Each row is a point on a landscape with many peaks, with its height.
A climber steps from a point to the highest of its 4 nearest points, and stops where none of them is higher. Distance is the straight distance between rows; heights are no part of it.
z_407 (h 4.17): [-68 -18 -30   2  17 -47 -11  23  41 -43]
z_395 (h 2.68): [ 90   4 -25 -16 -29  78 -12 -22 -43  35]
z_685 (h 4.71): [-34 -20 -11 -20 -13 -63 -26  41  22  16]
z_946 (h 2.04): [-65 -20 -26 -55  18   7  14  43  16 -11]
z_492 (h 0.32): [ 89  57  34   4 -75  38 -41 -74  37  18]
z_747 (h 3.23): [ 17  12  16  37  25 -30   6 -17  -3 -14]
z_375 (h 5.13): [-41 -13  19  12  -6 -97 -35  27  44  -3]
z_109 (h 0.31): [-13  16 -38 -15  82  32  62 -38  23 -87]
z_654 (h 0.26): [ 76  35  -8   4   4  12 -29 -50  -9 -42]
z_977 (h 4.12): [-36  -7  -7 -37  24  54  24  16 -31  -7]
z_872 (h 7.34): [-33 -26 -24 -42 -30   8 -20  61 -19  50]
z_360 (h 4.96): [-19 -47 -35 -52  -7 -23 -19  75  -4  37]
z_278 (h 3.33): [ 70   2  70  50 -48   1  11 -16  -8  65]
z_867 (h 4.13): [-22   0   6  10   6   2 -20  15 -30  -1]
z_307 (h 1.87): [ 40   5  -5 -14  -3  75   7 -10 -58  18]
z_634 (h 6.19): [ 44 -14  29  39 -47  36   4  -6 -55  63]
z_840 (h 1.64): [-84 -13 -31 -68  33  14  52  -9  28 -46]
z_9 (h 2.44): [-84 -10 -47 -33  45 -12  26  21  52 -45]
z_293 (h 4.30): [-37 -12   9   6 -13 -13 -33  34  -4  14]
z_170 (h 1.51): [ 21   9  -3  10  22  32  -2  -8 -44 -11]
z_182 (h 3.93): [ 93   7   7   5 -56  44 -14 -39 -21  40]
z_65 (h 2.43): [-50 -41 -60 -40  26 -51   6  55  51 -20]
z_543 (h 4.24): [ -3 -11  24  30 -22  15  -3   9 -43  27]
z_297 (h 3.60): [-69  -2 -14  37  21 -59  -2  12  45 -53]
z_646 (h 6.73): [-53 -17 -16   8  -2 -83 -20  33  46  -8]
z_334 (h 0.96): [-60   4 -13 -28  59  30  79 -36   4 -58]
z_651 (h 0.82): [ 26   4 -19 -35  44  63  43 -39 -33 -52]
z_462 (h 8.54): [-34 -10  -2 -12 -14  27 -12  33 -51  28]
z_638 (h 0.41): [ 18  22 -29  29  54  20  29 -31  13 -77]
z_812 (h 2.50): [-57  -6 -24   0  23 -10  -3  27  13 -27]
z_740 (h 3.09): [ 95  16  63  20 -35   0  10 -34  16  52]
z_795 (h 1.95): [ 89  31  -2   4 -30  31 -36 -64  -4   3]
z_93 (h 3.19): [ -4  11  16  57  35 -54  11 -25   9 -60]
z_490 (h 1.68): [ 68  21 -31 -22  23  72 -10 -34 -28 -19]
z_380 (h 1.27): [  8  17 -27  41  60 -24  19 -45  23 -95]
z_953 (h 4.93): [-22 -21   9   6 -66  31 -24  45 -40  91]
z_733 (h 6.87): [ 83   5  33  33 -47  14  -8 -40 -22  38]
z_189 (h 2.23): [ 83  23 -28 -49 -33 110 -14 -38 -40  23]
z_114 (h 0.49): [ 46  27 -35  25  44 -16  -7 -57  21 -92]
z_119 (h 4.44): [-20   4  51  -1 -35 -82 -34  36  42  58]
z_76 (h 0.80): [-14   7 -17  27  45   0  12  -4  -7 -50]
z_542 (h 3.26): [-41 -45 -50 -89  15 -34  17  67  10  11]
z_643 (h 4.59): [ 20   6  91  36 -52 -14  14  21  19  92]
z_752 (h 5.15): [-11   3  73  27 -50 -40 -20  28  16  89]
z_790 (h 4.32): [  1   1  59  33 -37 -26 -10   0 -11  51]
z_31 (h 8.06): [-15   9  44  46   6 -60  -6  -3  18  -4]
z_239 (h 6.28): [-17 -14  29   4 -56 -25 -29  36 -17  75]
z_526 (h 0.86): [-66   7 -23 -16  73  15  54 -20  17 -68]

For each start below, name the point where the climber stops.
z_307 => z_733
z_946 => z_462
z_360 => z_462

For each start below, name every point that the climber comes to, in order.
z_189 => z_182 > z_733
z_9 => z_407 > z_646
z_65 => z_407 > z_646
z_654 => z_795 > z_733
